Each row is a point on a landscape with many peaks, with its height.
From any point a climber steps to the highest of the 4 points nearest to it. It stops when none of these is higher. Distance is the straight distance between rows; heights are no part of it.
Z_722 h=663: [ 30.4  22.0  -5.8  -1.0 -12.0  25.5  21.2 -15.9   7.4]
Z_305 h=414: [-32.1  -6.3  18.4  -2.4  -4.6  -3.0 -14.0  28.7  -8.9]
Z_659 h=29: [-32.1  -9.7  -7.5  28.9   3.0 -17.1   5.8  45.8 -20.6]
Z_64 h=505: [ -2.2 -13.7  27.6  36.5  -7.4  61.0   2.5  13.3 -19.2]
Z_430 h=106: [-47.0   3.5  -8.9   5.0  11.1 -41.5  -3.3  42.7  -1.7]
Z_265 h=387: [  3.5  31.9 -36.1 -27.2   3.0 -25.4  13.8  -7.9  14.8]
Z_454 h=485: [  1.5 -17.2  22.7 -34.0  13.3 -78.7 -32.9 -18.2 -13.3]
Z_173 h=588: [-14.7  -8.7  10.7  -0.1 -12.4  21.9 -19.8  12.1  -5.5]
Z_707 h=576: [ -2.2 -13.0  36.4   0.3   2.5  55.7 -20.8 -16.3 -11.9]
Z_494 h=573: [ 19.2   7.1  12.1  17.1  -4.2  55.3   1.1 -20.2   1.3]
Z_761 h=304: [ -8.5  36.0 -45.5 -27.9  22.0 -54.2  -4.7 -11.3  19.3]
Z_997 h=499: [ -7.4 -25.8  31.6 -38.9  -5.2 -49.7 -27.0  -9.4 -10.1]
Z_796 h=425: [  6.5 -26.9  -0.9  53.8 -13.6  14.5  24.6  16.1  -6.9]
Z_653 h=471: [ -0.5 -32.1  44.3 -27.1   2.5  43.3 -30.4 -27.4  -9.3]
Z_628 h=289: [-22.8  26.2 -23.8  18.5   9.8 -36.5  -6.5  21.3   7.1]
Z_421 h=779: [ 18.7 -12.5  36.0 -27.0  -1.2 -60.4 -32.5 -34.0  -9.9]
Z_251 h=269: [ -0.3 -11.4 -37.9  54.7  -3.1 -18.9  29.5  18.6  -2.5]
Z_434 h=673: [-6.8 15.3  7.4 -2.9  2.5  0.0 -8.7  2.1 13.7]
Z_244 h=163: [ 14.7  14.3  19.3 -13.0  -6.0  25.3 -12.1 -28.6  24.1]
Z_228 h=660: [ 21.1  24.3 -14.5   9.7  -0.5  15.1  16.9   5.5   5.6]
Z_343 h=479: [ 11.7   0.3 -24.2  43.5  -5.8  -0.9  24.2  17.6  -2.3]
Z_99 h=392: [ 25.5   3.7 -41.3  37.6  -4.6  -5.5  47.1   6.2   2.5]
Z_167 h=661: [-16.0  18.0 -50.7  21.6  23.6 -43.4   7.8  39.3  -0.4]
Z_987 h=360: [ 21.2 -36.6   3.9  57.0 -22.1  38.6  29.0   4.5  -1.5]
Z_468 h=307: [ 23.9 -12.6  43.7 -26.1  10.8   5.6 -32.6 -31.8   4.4]
Z_893 h=504: [-24.8 -23.2  28.5 -23.4  -6.2   5.0 -20.8  19.1  -9.4]
Z_34 h=426: [ 14.9  -3.1  33.1 -29.5  -3.1 -24.8 -31.4 -31.5   9.7]
Z_240 h=305: [-20.6 -28.3   9.9  44.8  -8.0  15.2  19.7  35.8 -30.1]
Z_241 h=313: [  9.0  12.8 -19.6 -37.4  24.1 -74.6 -22.5 -24.4   8.5]
Z_939 h=489: [-18.2 -35.5  13.7  36.1 -16.9  44.8   3.3  34.7 -34.0]
Z_326 h=614: [ 36.7  12.6 -20.9  25.7 -18.0  34.3  32.9  -0.9  -2.4]
Z_431 h=621: [ 31.8  21.9  -9.2 -39.1  -4.1  20.0  11.1 -45.0  22.4]
Z_702 h=565: [-11.4  -3.4  18.8  35.1  -7.8  22.0   9.6  19.5 -10.0]
Z_386 h=316: [-27.9   4.4 -28.4  31.1  20.9 -37.3   7.5  45.8  -6.9]
Z_237 h=299: [  5.6 -13.7 -65.3  39.5  11.1 -32.8  42.0  20.2 -10.3]
Z_714 h=766: [  7.2  -9.3  42.8 -22.2   7.9  54.5 -29.6 -37.9  11.7]
Z_757 h=672: [ 19.1  29.5 -14.1 -34.0  -3.6   7.2  23.2 -32.7  18.6]
Z_151 h=659: [-10.0  -4.5  29.8   2.6  -7.2  39.9  -0.3   9.5  -4.0]
Z_946 h=597: [-17.6 -21.9  29.6 -10.7 -14.5  48.3  -8.0  21.9 -17.4]
Z_307 h=202: [-15.9  16.0 -32.9 -18.3  32.1 -51.0 -12.0  11.9  18.5]
Z_188 h=473: [-34.3  -6.3  17.3 -14.0  -1.1 -20.8 -18.9   8.7   4.3]
Z_427 h=350: [  9.6  30.5 -44.6 -45.3   5.5 -34.2  17.0 -26.9  22.2]
Z_932 h=292: [ 30.3   1.4  29.0 -22.9  11.9  42.1 -20.0 -53.9  25.4]
Z_756 h=778: [ 19.2  12.2  12.4 -34.9  -1.6 -29.1 -15.6 -42.4  19.9]
Z_81 h=435: [-42.2 -33.0   5.3 -30.7   0.9 -51.9 -33.8  15.4   0.5]
Z_536 h=541: [-22.9 -27.9  22.1  12.9 -11.6  63.3  -7.6  26.6 -35.6]
Z_221 h=711: [ 21.8  25.9 -12.6  -3.4  -7.4  10.1  12.9 -14.8  17.7]
Z_264 h=506: [  3.3  32.2 -48.3   7.4   2.2 -12.4  29.2  13.2   1.8]
Z_713 h=623: [ 32.2  34.8 -13.5 -26.2  -6.8  35.9  34.0 -24.9   2.5]

For each start below, name the point where the climber stops.
Z_241 => Z_421
Z_796 => Z_151
Z_939 => Z_151
Z_893 => Z_151
Z_240 => Z_151
Z_343 => Z_221
